Points, in no order, along strands that fork and pass close to each other.
Points whose rows are less than 39.5 apart are linked; no others are. Some points are linked to none.
pezu: [ -5  -1 -11   4  -4  -3 -10   8  15  -4  11   1   8  -4   7   8 -13   1
   1   4  18 -14  -3   1]
dovev: [  1   7  -6   4  -4  13  -5   7  17  -1 -14  -2   6  10  -8  -6   5  -1
  -4  17 -15  -6   7  24]
Kem: [ 11  -2   6 -13  13 -19   2  10 -11 -15  11   0   7   0   0  10   4   0
  15  -1   6  12 -22 -28]
zama: [-11  -6   7  -4  -3   2   1   6  11  -7 -10  -6  -5  17 -16 -12  -1 -11
  -3  24 -29  20  14  18]
pumun: [-16   0   8   0  -6 -11   9   1 -11  -2  -7  10   1  15   2 -10  -1   3
 -19  13 -19   3   0   3]
Gazo: [  0   6   1  10 -11   7 -19  20   1 -19   8  -4  14  -3  14 -13 -13   3
   2  11  10  -8  12   3]
Nuni: [-18 -19  19   7 -18   4 -16  14 -17  -8 -19  17   7   5   7 -30 -14   2
   0  -5  -1  15  23  23]
runul: [-28  -2  -4 -22   3 -12   6  23   3 -15  -7 -18  -2 -22 -11  14  -6 -23
   6  35 -14   5   1  16]
lel: [ 15  -4  -8   6   3  20   1 -26   4  31   3  18  -1 -14  -5 -20  -3  18
 -11 -40  14   3   6  -5]
Lepog: [  3   7  -5  14  -4  23  -4 -19  12  12  13   5   7   3 -18 -13  12   9
  -3 -15   0 -11  -1  13]
fupa: [-17   5   0 -21  10  -5  25 -15   5   0   3 -20  16 -27   1  -5 -18   8
   3 -26  26  14  -9 -19]
das: [  0 -13 -13 -13  22  -3   5  27  -8 -10  -4 -13   8   0  11  41   5 -10
  31   7  22 -12 -21   2]
votu: [ 11   1  -3 -17  22  -6  16 -13  -7  -3  10  -5  16  -5   1   2  -2  10
   7 -29  24  18 -14 -32]
gopes: [ 15  17  17   9 -10  -2 -11  -2 -23 -19  14  -2   7  11  21 -21 -10  10
   5   0  11  -6  10 -20]
bemu: [-14  -6   0 -10   6  -1   9  13  -1 -11 -11  -8   7 -26   1  21 -15  -4
   1  27   7   5 -14  11]
Norin: [  4 -11  12  -4   5  -2  13 -13   8   9  -6  -5 -10 -10 -17   2   1   2
  -8  -9  -8  29  -6  -9]
viriv: [  2  -4  25   5  -9   4  -5   1  -8 -15  -3  -9   3   1  -4 -28 -12  -1
   2  -5  -4  30  18  -7]
Kat: [  3  -1  -2   8   6 -10  12 -26  -6  19   0  -4 -16  14  -3  10  21   8
  -6  -7 -15  -2 -14  -5]
lufu: [ 16  -1  -7   3  -4  -3 -23  30   2 -14   5  -4   4  -5  30   1  -4  -9
  24  12  11 -20   9 -12]
Sutof: [ 11   3  -5   1   6  13   2 -30   0  30   5  11  -1  -3 -12 -36   5  13
  -9 -47   3  -1  11 -11]
biz: [ 20  30  -1   5  -9   6 -18 -10 -10  -3   5  16  -8  15   9  -4   5  10
   6   0  -8 -32   7 -10]
kotu: [  4  -6  -7  10  11   9   6 -22  11  16  12 -15  -5  -6 -13  18  20   2
   2 -17   4 -13 -15  14]
Tokol: [ -2  -1   5 -13   5   2  15  -9   3   8   1   9  14 -10  -3 -29 -23  12
 -18 -25  18  17   7 -24]
muk: [-14  -3   5   0 -12 -15 -12  25   2 -31  10 -17   6 -17   6  -8 -23 -20
  13  13  13   2  11  -4]
pif: [-10   4  -9  -7   0 -14   0  21  17  -4  -3  -4  -5   0  -8  10  -3 -23
  -4  18 -13 -11   8  17]
Rogep: [ 15   7  -3  -8   8  12  -7  14  14   2 -15  -6   0   7  -3   6  10  -5
   4  27 -19  -5   6  17]
Reli: [ 15  10   0   3  11  24  12 -29  -4  23  -2   8  -2   4 -10  12  10  21
 -17 -14   9  -2  -9  10]
Bidi: [ 31  20   3   7  -8   9 -28  15   4  -6  -1  -5  -7  10   5  -5  10  -8
  21   5 -10 -17  22  -1]
verib: [-13   7   2   2  -4  -5  -1   2  18 -22   8 -24   5   0 -13  -8   3 -12
  10   9 -14   9  -1   4]
bisef: [-31  -9  -4   3  -1  10  14  -9  10   5 -14  -9   6  -1  -7   0  -1   4
  -8  -5 -10   7  -9  30]
nolip: [ 17  14   3  -7   4  -6 -10  28   9  -3   1   7   2   5  -8  13  -5  -9
  -4  20   1  -6   5   7]
vep: [ -8 -15  -6   6  -3   5   7 -12   1  26 -13  20  -7  -8  -1   0  -9   9
 -20 -23  11   3  -1   7]
bamek: [ -1   4  -4  -4   3 -13  -4  18  -8 -23   6  -8  16  -1  16   2  -3  -5
   9  20   2  -7  -9 -11]
vudu: [ -7   2   6  -4   7  15   9 -15  13   2   3  -1  14  -5 -18 -12  -7  14
  -8 -16   6  17  -4   6]
Pav: [  5 -13  -5   4   6   4  15 -37  -2  27  -2  -4 -16   0  -5   3  20   8
 -10 -23 -10   6 -10  -3]
kos: [-12  -5 -10   7 -12 -17  -9  18  10 -11  -1  -5   2 -14  16  -2 -10 -11
  -1  11  -5 -12   5   1]
kilef: [ -2  -5   0  -6  14  21  22 -28   8  17  -5  -5  15  -7 -14  -9   0  18
 -17 -27   9  17  -9   8]
nef: [-12   3  -8 -10   2 -23   4  25   8 -11   6   1   1 -11  -5  16 -10 -22
   0  19   4  -9   1   5]
kofu: [-19  -8  -4  -1  -8 -14   1  10  -1 -16  -5 -16  -2 -15  10   2  -5 -12
   2  15 -14  -2  -6   3]
Mak: [-24  -3   0  -6   2 -23  20  -9  -3  -7   6 -25  -3 -12   1  23   0  -8
   6  -6   5   7 -23  -9]
Tapu: [-22 -16 -13   8  -8 -10   6   3  12  14 -15  -2 -13  -8  -4  12  -2 -16
 -10  -1  -6  -6   4  24]
Nuto: [-12  -1   1  14 -24   4 -15   0 -13  10 -14  24  -3  21   4 -26   0   5
  -6 -13 -12 -14  24  24]
gevu: [-12  -9  -4  11 -13   1  -2   0  13  -1   0  -8   7  -7   1  -7  -9  -5
  -1 -11  -6   4   3   8]
Pokad: [ 20  -8   0  -6  28  12  12 -27  -4  15   6 -20  -5  -6  -8  29  20   5
   9 -34  23  14 -20  -2]
zafov: [ 14  -1  -3 -11  13   6   8  11  -1   3 -15  -7  -8   1  -1  27  13   0
   6  27  -7   2 -14   5]
Zasup: [ -5 -16  11  -5  -3   3   9 -16   5  10 -10   6 -13   9 -16 -13   3  -1
  -1  -5 -22  34   2  -4]
Zafod: [ 11 -10  -6  -2   6 -10  -1  13  -2   7  -3   9  -7  -6   2  36  -6  -6
   1   2  22  -9 -14  -8]
bita: [ -3  10   2   5   1  16   2 -23  20   7  21  -1  15  -1 -19 -18   0  10
  -4 -23  12   1   2   4]
vebis: [-16  -5  -5  -1   3 -13  20 -13   2   6  -4 -30 -13  -9  -2  35  10 -14
   5  -7   3   1 -19   7]
Bug: [-12  -5  -7   7   5  13  14 -30   0  20  -2   2  -1   8  -9   2  15  13
 -17 -13  -6 -10 -10  21]
dilu: [  0   1  21  16 -26   9 -13   5 -24  -2  -6  20  -1  16   8 -30 -20   8
  -1 -16  13   8  34  12]
tig: [-12  -5   4  10  -6   2   7 -22   2  14   0  16  -3  12 -13 -21   9   4
 -12 -26 -13   6   2   6]
Ninup: [-19  -3   8   1 -12  -7   4   7 -16 -10  -7  18   7   3  10 -18 -16   6
 -20  13  -6   5   3   3]
Kun: [  8   1  -7  21 -16  17 -18 -16   7  16  -3  20 -12   0  -1 -14   7  16
  -1 -21  -6 -19   7   8]
lile: [17  7  0  2 -1  5 -8 -4  5 -9  4  1  3 12 -6  1 10  4  4  4 -9 -1  1 -2]
rus: [ 15  -1 -13   9   2   6 -12  -6  16   4   7 -16  -2   3   1   5  26  -2
  21  -6 -13 -19  -5   2]
Zevof: [-15   0  -9  -9   2 -11  -2  21  13 -22  -1 -25   9 -11   7  16   2 -17
  29  11   0  -6 -10   3]
lotuz: [ 18   7   0   7  -6   5 -19  22  -6 -18   0  -1   4  -2  21  -4  -5   1
  10  20   3 -11   9  -5]
taz: [ 21  14  -2  -3   0  -5 -15  13 -10  -4   3  16  -1   4  12  10   3   8
   9  10   4 -17  -9 -13]
fugip: [ 20  -2 -14  -1   9   0  -3   0  12   3  10 -15  -4   5  -5  24  25  -7
  26  -9  -4  -8 -14   4]
vudeg: [-10 -14  24   2 -11   1  -4  16 -19 -22  -5  12   5 -12  -4 -25 -23  -5
  -8  14  -2  22  14   3]
pof: [-22  -1  -7  -1   2   1  19 -21  10   6  10  -5   9  -7  -2   5  -3   6
 -10 -20  16   1  -9   8]
Bimor: [  4  -5  -4   0  10   1   1  -9  14   2   3 -18  -2  -7  -7  26  10  -1
  12 -11   6   1 -17   6]
tum: [-16  -6  -2  14 -23  -8 -12  13   0   5  -8  17  -8  19   5 -24  -3 -11
  -8  -4 -15 -15  25  23]
Simek: [ -2   9  -7   2   0 -17   7 -13   9   1  17  -5   1  17 -14  10  15  -9
  -3  -4  -3  -4 -14  -8]
luru: [ 18  -5  -2 -16  15   0   0  26 -13  -5 -12   6   1  -6   7  26   5  -3
   8  30   5  -8 -16   1]
biles: [ -3   0  10  -2  -1   7   4   3   9  -9   2   3  13  -6 -14  -3 -12   6
  -7   2   5  18  -3   2]
Tebu: [ 18   3   0 -11  14 -14   6  -1 -15  -4  12   8   4  11   1  22  16   6
  11 -10  13   4 -20 -29]
dovo: [-28 -13  -9   6 -13  -8   0   7  17   3 -10  -4  -5 -16  -4   3 -15 -11
   0  -4  -2   4   4  15]
bepa: [ 14   8   0   2   7  14   3 -14  -1  11   1   6   4   4  -6  18   6  17
  -7  -2   8   5 -15   2]
Fosek: [ -2   2  21  10 -20  10  -6  -4 -20   2  -8  17  -1  26   2 -41  -4   6
   0 -28  -4  15  30  12]
sal: [  0  -8   6 -12  14  -4  14   0  -2  -4 -10  -9 -10  -4  -7  34   4  -6
  -5  21  -2   9 -15   3]
gonut: [  1   6  -3   6   5  -6   8 -25   9   4  21  -6   7   8 -15  -9  18  -3
  -6 -22  -6   0  -6 -10]
Zotu: [ 15  12   5  19 -16   7 -17 -11   3  -1   8   5  -6   6   5 -17  -2   5
   0 -12   0  -4  12 -10]
zeka: [-18  -5   1  -5  -7  -5  -7  18   8 -27  11 -15  12 -30   6   2 -25  -8
  13   9  19   3  -2 -10]
mizi: [ 16  12  17   2  -6  -6 -13  14 -30 -28  13   5   6   6  19 -12  -6   1
   6  21   6   1   7 -20]
Nulon: [ 18  10  -2  -2  15  20   7 -41 -10  28  10  10 -11   5 -15   6  24  21
  -8 -13  -9  -8 -14   0]
Gabu: [  5  -6  -6  -6  23   9   8 -14  -2   3  10 -19   5   0  -9  37  15  -1
  18 -27  32   0 -21   4]
gaz: [  5   4 -15   2  14   9   4 -13  -8  10  11   1   9   9  10  28  16  16
   7  -9  24 -21 -20  -1]
mit: [ 11  -2 -13   4  21  10   4 -14   0   7  16  -9  12   7  -2  27  18  11
  22 -24  21 -12 -20  -2]
zefaz: [ -2   2  -8   7  -8  -4   3  -2  -6  19  -7  22  -9   2   8  14  -9  10
 -18   3  11 -15  -5  -2]
Gipi: [ 23  23   1   9   1   4 -10 -19   0   1  32   9   3  11  -5 -12   7   9
   7 -26  13  -8   3 -22]
Rem: [ 13   2  16   9 -11  12 -16  19  -2 -13 -11   0  -4  16  -7 -21  -6  -8
   0  15 -14  10  28  19]
galok: [ -5   3 -11  13 -13  10 -10 -11  13  10  18  10   5   0   8  -8 -12  13
  -3 -15  23 -20   4  -5]
mem: [-12 -17  -8  -6  -3 -11   0  19  -5  -5   5   1  -3 -32  15  20 -24  -6
   3  13  28  -7 -11  -9]
basar: [-15 -10   6  -1  -5  -3  10   2 -12  -2  -4  17   8 -12  15 -16 -19  14
 -22   0   8  10  -4 -11]
Zin: [-16 -17  16 -11   2   8  15  -2  -8  -7 -20  -5   4 -27  -2  -3 -17   6
  -8  12  -6  28 -14   2]
Muge: [ -7  -2 -13 -10   9  -4   6   9  13 -11  -2 -28   5  -7   0  26  16 -10
  26  12 -10  -4 -15   6]
sobak: [  0  -5 -20 -15  23 -11   3  32   6  -4  -5 -10   8   2   8  32  12 -19
  30   8   8 -20 -12   4]
Zukar: [  4   8 -13 -13  14 -13   4  11   8  -2   2 -14   0  22   1  12  26 -15
  16  27 -19 -10  -2  -1]
gim: [ 15   2  18   8 -11   4 -11  -1  -3 -13   3  -4   7  -6   7 -26 -15   9
  -2 -15  11  21  13 -21]
lopo: [ -7 -10  20  16 -23  11 -14  19 -17 -13  -8  10   5   4  10 -31 -26  -2
  -7   0  12   7  32  13]
Zep: [ 26   9   1   2   5  -4  -4  -9   4   7   8  12  -7  -2 -10   8   6   7
   1 -16   6  11 -11 -24]
Setup: [  4   7  -6  12  -3  -7   5 -19  -6   8   1   5 -12  17   6  -2  19   7
  -5   6 -23 -12  -3  -7]
nozig: [-17   2  -4  -8   5 -26  12  -1  -2 -13  12 -11   9  -9   7   8  -1  -7
   6  -9   7   2 -21 -21]
vam: [  2 -18  -3   5  -7   0   1  -4   4  18 -25  10 -18   2  -4   6   5   1
  -7  -3 -17  12  -1  12]
pigur: [-14 -22  -8   6  -4  -4  12 -11   7  22 -19  -4 -17   4  -3  14   8  -5
  -8   2 -20   0  -5  20]
tubi: [-16 -15  21  -3  -7   6  -1   8  -9 -13 -12  13  11 -15  -3 -33 -22   4
  -9  -6   0  30   9   2]
pez: [-11  -4   3  -1  -1 -10  13  -5  -6   4  -7   4  -5   4  -7   6   0   3
 -18   7  -6  10 -10  -2]
gutip: [ 18   1  -3  16 -11  15 -20 -13  11   9   3   7  -2 -12   6 -12  -7  13
   6 -21   9   0  10 -12]
Mep: [  3   8   2  -4   3   8   6 -17   5   9  10  17   8   2  -5 -24  -6  15
 -14 -25  13   8   2 -17]
Vok: [  3   7  10  -1   2   3  -8  32 -11 -24  -3 -15   7   1   6 -20 -12 -25
  -1  35  -9  -1  36  16]
tebaf: [-18  -6   3 -15   4 -11   3  23  -6 -15  -9  -4  -2  -8  -5  -2  -8 -21
  -6  36 -20   8   5   8]
zifu: [ 12  10   2 -12   0  -5 -10  34   2  -7  -8   9  -3   3  -4  -3  -2 -17
  -5  33 -10  -8  19   7]
roz: [-11  -1  -7  -1  -2 -10  -8  18  10 -23  16 -17  18  -7  10   8  -4  -8
  30   1  15 -12  -8  -7]
tuf: [ 14  -7  -6   0   0  -6   0 -12  15   8  -6 -14 -17   7  -5  10  21  -7
  10  14 -27   5  -1  -6]
Vaf: [  3  11   4   4 -16   9 -16  17  -7   9 -21  16 -14  23   3 -24   2 -12
  -1   9 -25 -11  39  26]
veg: [ -3 -15   2  -6   7 -11   8  15  -5   4  -1  -1  -8 -23  12  37 -11  -5
   3   4  35  -4 -17  -7]
Rumak: [ -3  -8  -3   4  11  12  17 -31   7  22   1 -15 -19  15 -18  13  26  -2
  -4   0 -16   2 -10  14]
Gimor: [ 16  19   0  -4  -3  -5  -6   5 -16   3 -10  24 -10   9  16   6   3  10
  -4  19  -8 -19  -5 -11]
Zazeg: [ 19   2  -2  -1   1  -7  -8  10  -5   6   5  21  -5  -1   5  18  -7   6
   4   3  17  -4  -9 -22]
taf: [ 11  14  -3   7   0   2  -3 -24   7   4  32   4   2   7 -13 -13  20   4
   3 -23  -2 -14  -3 -16]
sede: [-27   0  -3  -2   4   3  23 -17   5   0  -3 -14  10   0 -10   9  -1   8
 -12  -1   2   4 -17  15]
Pip: [-18   0  -8   5   4  -4   7  -7  10   4  12  -6   6  -3   6  17 -12   4
  -3  -9  24 -12 -13   2]
lib: [-16   4   7 -11   0 -15   5   5  11 -22   6 -21  -2  -8 -14   2   2 -17
   7  11 -15  21  -6  -8]
gos: [ 11  27   0   8 -14  10 -15   6   1   7 -10  12 -13  20   4 -16   7  -5
   6   7 -25 -29  35  18]
Modim: [  1  -1   2   3 -13  18 -15  12  -7   7 -28  22  -9  20   4 -15   3   4
  -3  13 -24  -5  19  25]
medak: [ -4 -13   0   1   9   0  10 -23  13  14  -5 -18 -14  14 -10   8  22  -3
   4  16 -23  13  -9   0]
semo: [ 14   3   3 -11  10 -14   1  14  -7 -16   5   0   2   8  -4  21  12  -6
  15  14  -8   5 -14 -15]
gis: [ 19   9  18   3  -8  -6 -13  16 -20 -20   0  -1  -5  11  12 -14  -4  -5
   4  27 -12   1  12 -16]
tofi: [  8  10  -5 -18  12 -14  -7  43   5 -14  -4 -16   1   1  11  -9  10 -35
   3  33 -17  -6  22   3]
kefe: [ 12  -6  14 -10   7  -8   6  -1   4  -6  -1  -2  -3 -10 -13   5  -1   2
   3  -3  -2  32 -15 -15]
lozu: [  4   0 -10   1  -3  -4 -16  18  10 -12  16  -1  13   0  20   9  -5  -1
  22   3  25 -16  -2  -9]
Lotef: [-16 -17  -5   0 -11 -10  -8  18   4  -8  11   8  -1 -20  17  -1 -27  -5
   1   9  29  -2   3 -16]
Leti: [ -2   0   5 -19  13  -9  21 -14   1   1   7  -4  17 -15   0 -12 -14   7
  -6 -27  21  19  -6 -30]
dofak: [-20 -22  14  -7  -8   2  11  -5  -6   1 -19   5   5 -10  -1 -26 -16   6
  -6 -17  -9  33   2   1]
Bavek: [ 12  14   2   5  -9  -7  -8  -5  -6   2  -6   8 -15  26   9 -13  13  -1
  -2  13 -28 -11  11  -6]
Pizer: [-10  -7  -9  14 -11   1   1 -12   4   7   3  11   6  -2  19  -8  -8  13
 -10 -17  13 -14  -1  -2]
Logu: [-20  -3   5  11 -13   5  -8   4  15 -12   5  -9   8 -13   3 -20 -21   1
   3  -8   9  11   8   1]
Pul: [  4   4 -14 -17  18 -16   7  26   3  -7   1 -13   3  14   0  28  22 -19
  25  19  -5 -15 -12   3]
kubaf: [ -2   3  -9  -7  19   9  12  -8 -10   3   7 -14  10  10  14  41  11   9
   6  -6  27 -15 -27  11]
Mizef: [-10  -4   1   4 -11   1  -5   6  -9  -5   3  18   9  -4  22 -16 -27  11
 -17   2  19  -3   4 -12]
rotok: [ 13   4  14   0 -10  -1 -12  19 -22  -9 -17  10 -13  11  12 -18   0 -10
  -5  33 -25   1  23  -4]
zese: [-11   4  -6 -13  11  -8  14  12  20   3  -9 -12  -8   8 -15  20   6 -19
  -2  25 -16  -1   2  19]
naba: [  8  -3  -5 -14  22  18  22 -24  -2  16  -1 -13  14 -17   7   9  -7  20
  -4 -31  34   8 -12  -9]
bap: [  7   5  -2  -3   9  15  12 -35  -4  12   5  -1   7  10  -4 -20  14  25
 -10 -16 -11   8  -5 -11]
gokub: [ -2   4   1 -10   4   0  -7  41   2 -12 -15   0   0  -5   7 -15 -10 -20
  -8  31 -17  -2  28  17]
rar: [ -8  -5  -6   4   3  -6  13 -12  -2  22  -1  15  -6  -3   5  15  -8   9
 -25 -13  21  -7  -5   2]
Dup: [ -5  -9  12   1  -6   4   0  -7   6   4 -12   1  -8  18 -12 -16   8  -1
  -2  11 -28  25   8   7]
vur: [ 13   9  -8  -7  16  -7  -4   9 -12  -6  11  12  11  21   2  23  19   1
  24  -7   8 -14 -17 -17]
bibe: [-17 -15   7  10 -19   8  -8   3   3  -6 -13   8   5   5   2 -28  -4   1
   2 -13  -9  11  14  19]
fep: [-11  -4  10  -4  -7 -10  -9  26 -10 -36   2 -22   2 -19   5 -11 -17 -25
   9  27 -10   7  11  -3]
kapa: [ 13  28   3   8  -8  12 -18 -16  -5   0  23  18   1  14   4 -10   2  16
   7 -11  11 -25   6 -14]
vel: [-23 -10   9  -5  -7 -15  -5  23 -17 -29  -3  -5  -1 -13   3 -16 -16 -25
  -6  30 -16   8  13   3]
Minon: [ 28  24  -1  11  -6  15 -18   0   8  -2  12  -9  -5  18  -4 -11  21  -3
  20   3 -18 -19  15   6]
ses: [-21 -19   9  -6   2   6  15 -10  -4   7 -25  -1  -3  -9  -5  -7  -5  11
 -10  -1 -16  30  -8   6]
fudo: [ 23  10   7   3  -7  -2  -7  -6  -7   9  -3  22 -12   1  -2   3  -2   9
  -3  -6  -6   8   0 -21]
kevuk: [ -5 -10  -6   8 -17 -13 -13  22   3  -8   4   9   0  -8  18  -6 -22  -9
  -4  11  15 -14  15  -8]
tusu: [ -1   1   3  18 -21  20 -19 -15  -6  15  -6  21  -8  16  -2 -28   8  13
   1 -19 -16 -16  16  20]
vev: [ 11   5 -10  -5  20  12  24 -37  -9  32   0   1  11  -6  -6 -16   5  20
 -20 -35  14  -1  -1  -8]
gebi: [  3  10   6 -10   8 -17  -3  22  -9 -22   6  -4   3  14   1  -1   4 -18
   2  36 -15   1   0 -10]
tela: [  4  -6   4 -16  16 -16  17   2 -10   0   1 -11 -11   2  -9  42   7 -12
   3   3   9  10 -19  -1]
sapug: [  7  -9   1  -5   6   3  -2  21  -5 -14  -7   2   4 -18   4  15 -11   0
  -1  27   3   2 -15  -3]
kam: [  6   3 -15  11   5  14  -5 -20  11  20  21   0  -4  -3 -11  13  19   6
   0 -18  12 -30  -8  15]
Rusi: [-12  -5   5  -9  -2   2  -1   6   6 -19   3 -13  14 -32   1   1 -21   6
  10   1  20  17 -12  -6]
Bira: [ -4  -9  -8  -8  18  -3  10   8 -13  -4  -1 -11  10   2  12  42   2   5
  17  -2  32 -10 -24  -1]
feso: [ 32  15   5   2  -5   5 -26  29  -6 -17  -2  -5  -8   4  14  -8  -2  -7
  21  19  -2 -13  25  -3]
fenu: [-19   3   4 -17   1 -13   3  14  11 -15   0 -20   0 -17 -17  18  -4 -19
  17  21  -9  13  -9   5]
suk: [ -9   2   9  -8   0   4   5   3   9  -7  -2  -4   5   2 -19  -2  -5  -4
  -3  19 -11  22   0  10]
ped: [  1 -18   4   1  13   9  20 -39  -2  28  -5 -15 -23   5 -13  14  22   0
 -14 -16  -7   8 -10  13]
bor: [  1   8 -11  13   1  15  -3 -12  10  12  11   0   5   3  -4   2  12  12
  -4  -3  -1 -24  -5  19]
Pone: [ -5   7   1   7  -9   6   1 -19   2  16   7  24   0  13 -11 -28  -1  12
 -16 -29   1   0  11  -3]
Zuk: [-24 -16  -1   0 -13   6   0  -2   4   2 -19   5   6   5  -3 -13  -3   3
  -6   0 -16  12   1  23]
fof: [ -2  -3 -13 -12  10 -11 -11  39  -2 -18   4   1   9 -16  19  14  -6 -20
  10  28  15 -22   1  -1]
pinu: [ 14  -8   4   5  -8   0  -6  -5  -5  13 -18  19 -17  -1  -2   6   2   7
  -7   2 -13  14  -1  -7]
biku: [ 15   1   0  -6  10  -6   2  -6   5  14   8   7   0 -12  -9  16  -5   7
  -4 -16  23  14 -10 -21]
sibi: [  9   8   2  -9   9 -10  -1  13   5  -9   6   7   6   2 -13  15  -3  -9
   1  12   0   4  -9  -5]
gezir: [-16  -9 -12 -10   4 -17  -1  30   2  -7   7  -3   5 -23   6  23 -18 -17
   5  19  18 -15  -4  -3]
rarup: [ -6  -5   1  11 -13  -2  -5 -16  -2  19  -7  21 -18  20 -13 -13  13   1
 -10 -14 -24  -5   9   8]
dumu: [  3  -1 -16  16  -3  13  -8 -15  16  19  17   7  -2  -8   1  11   0  15
  -4 -21  23 -19  -5   1]
Liva: [ 13  27  -4   3  -7   5 -16  -3   0   5  -7  16 -15  18   0  -6   9   5
   0  10 -22 -28  13   6]
buden: [  5 -13  22   4 -14   0 -10  12  -5 -11 -10   8  -4  -1  -5 -19 -14  -4
  -6   8 -15  25  14  -1]
luv: [ -5  -4  -9  14 -16  -9  -3  -1   0  15 -12  23 -14  13  -4  -7   3  -5
 -15  -6 -14 -13   6   9]
gem: [  9   4   1 -13   8 -18  -7  40 -12 -23   6  -6   2   0  11  -1   5 -26
   5  34 -11 -11  11  -9]
Sol: [-26 -13   5  -8  -1   1   9   9  -8 -17 -13  -9   3 -32   0   4 -13  -1
  -2  24  -9  16 -13  10]
buru: [ 17  10  20  10 -10   7 -12   1 -21 -11   5   6   3   0  16 -28 -21  12
   0  -6  18  11  19 -25]
dif: [ 10  10   4   0  -6   3 -10   8 -18  -1 -14  24  -3   1  10  -6  -8  14
 -13  18  -8  -7   4 -10]
zal: [-25  -2   5 -12   0  -7  11  -4   5  -6   1 -14   5 -32  -4  -1 -21   4
   1 -16  20  22  -9 -17]
Pumul: [ -2  -5  -4   5  -2 -13   2   6  -4   3  -4   5  -5  -4   7  12  -4   0
 -14   9  -1  -4  -3  -6]
fave: [ 21  21  -2   2  14   9   0 -31  -6  20  18  15  -7  11 -15   7  21  13
   3 -24   3 -10 -13  -9]
Kup: [  2 -14   9   4 -11  -2 -16  25 -22 -15 -19   8 -10  -6  13 -20  -8 -13
  -4  28 -20   5  24   7]
Tev: [ -3   2  -3  -8  12 -14  12  -8  -1  -9  20  -8  16  -1   6   2   3   4
  15 -22  21   6 -21 -28]
Zada: [  8   7  12   4  -7   3 -13  23   1 -23  -2 -18   4   5  -1 -15  -6 -17
   8  23 -12   6  27   9]
Rosu: [  8  14 -10 -19  15 -16   0  31   6  -4  -6 -10  -2  13  12   3  18 -22
   8  27 -19 -16   7  -3]
vuva: [  4   4  15  13 -14  12  -5 -11 -13  -2  -5   2   2  18   2 -36   3  11
  -2 -20 -14   9  19   1]
nin: [ -5   1 -10   8 -16 -20 -10  17   4   8  -8  15 -11  13   6  -6  -5 -14
 -10   3 -16 -17  21   7]
satol: [ -6   9 -11  -2   5 -17   6  -1   9  -3  11 -10   3  14  -3   7  15 -12
   4  11 -15 -13 -11   1]
soko: [ 14  20  15  14 -17  11 -18  10  -8 -10   1  -1  -6  23  -5 -20  -4  -7
   4   8  -8  -5  36  16]
Rotu: [  6  15  12  16 -13  11 -15 -10  -5  -6  -3   2  -4  23  -4 -24   5   2
   1   2 -18   7  25   7]
mibe: [-10  -3   7  16 -17   5 -14  11   0 -16   9  -5  10  -7  19 -24 -27   4
   2  -3  19   4  20  -2]
medir: [ -2 -12  11 -10  11   4  21  -6  -8   1 -13  -6   4 -22  -6  14  -8  13
  -9   2   7  27 -15   2]
kig: [ 14   9   0  20 -14  10 -16 -12   9   1  17  -8  -6  10  -3 -17  15   3
  10  -9 -14 -12  13   0]
befo: [-21  -9 -10   3  -2 -11  13   1   6   5 -13 -21 -11 -13   0  24   2 -12
  -3   4  -5  -2  -6  19]
visu: [ 18   8  -5  -3  21   3  10 -31  -5  24  22   7  -6   4 -15  13  18  11
  -5 -31  20  -4 -13 -14]
nofup: [  5   3  -5  -8  12  11  20 -39  -7  28  -1   6   7   6 -10 -24  13  18
 -22 -30  -8   9   1 -11]
ruvo: [  9  -2  -7  11  -2  17  -1 -22   1  28  -9  21 -10 -12   3  -1  -1  19
 -12 -28  12  -2  -3  -3]
vesu: [  7   3  -8  -2  17  -5  19 -29   6  24  22  -1   1   0  -8   8   6   3
 -10 -36  30  -3 -10 -16]
vuda: [  6  -1   3  -8   8  -4  16 -15  10  14   6  -4  -2 -11 -18  11  -1  -1
  -8 -25  11  21  -9  -9]
sipos: [  5  -6   5  -6  14  10  14 -16  -1  10  -7  -7   1  -7  -1  17   2  17
 -10  -3   6  14 -19   4]
zisat: [ 12  -4 -15   6   4   7  -3  -8  18  10  -3 -10 -13   6  -4   6  26  -5
  12   7 -25 -12   0  11]
nalem: [-25  -6  -8   7 -13  -8   5  -2   3   3   9  15   6  -2  22  -2 -19   8
 -16  -4  22 -10  -1 -12]
mogip: [ -7   4  -8   6  -1  15   1  -1  14   7  -4   7   8   8 -10   2   0   8
 -10   3  -6 -13   1  27]
gub: [  5   0  -7   0  19  24  19 -34  -3  28   5  -1   6  -6  -8   2   2  20
 -19 -30  20   0  -7  10]
Gagu: [ -7  -4  -6  -8   5 -10   7  10   5 -10 -11 -25  -3  -4   8  11   8  -6
  10  24 -18   0  -7   1]

Follow the links from the first point to the second, and from the first to the third. Name the last point that the two ways share.
buru, Pizer, bap -> gub
kofu, luv, vam -> Tapu
tuf, pez, bita -> kam
nalem, Dup, tuf -> kam
Muge, mogip, Fosek -> lozu
pinu, gutip, votu -> Tapu
luru, zefaz, vebis -> vudu

A fork is a point with three links, a tip a point with one. Leave the first point through the second and follow the links. Name the first fork or tip that comes.
fugip, rus -> Liva
Sutof, lel -> kam
vur, Tebu -> lozu
tubi, vudeg -> Kup
sede, bisef -> vur
Pokad, Gabu -> Zukar
Pizer, nalem -> Sutof

Name the points in between on the shortest way along the links from the first point to the second, in order.
vuva, Muge -> Fosek dilu lopo Nuni bibe Zuk bisef sede pof Pip pezu lozu roz Zevof
Bira, ped -> das sobak Pul Zukar satol Simek gonut taf Gipi kapa biz Liva Bavek Setup Kat Pav
zisat, mibe -> rus fugip Bimor kotu kam bor Lepog bita vudu biles suk zama Dup Zasup Norin vuda biku Zep fudo pinu vam pigur Tapu dovo gevu Logu
Sol, rar -> Zin medir sipos bepa Reli gub kilef vudu bita Lepog bor kam dumu galok Pizer nalem Mizef basar Ninup pumun pez Pumul zefaz
semo, kig -> sibi nolip zifu gokub Vok Zada Rem soko Rotu vuva Fosek dilu lopo Nuni bibe Zuk bisef sede pof Pip pezu lozu lufu lotuz feso Bidi Minon
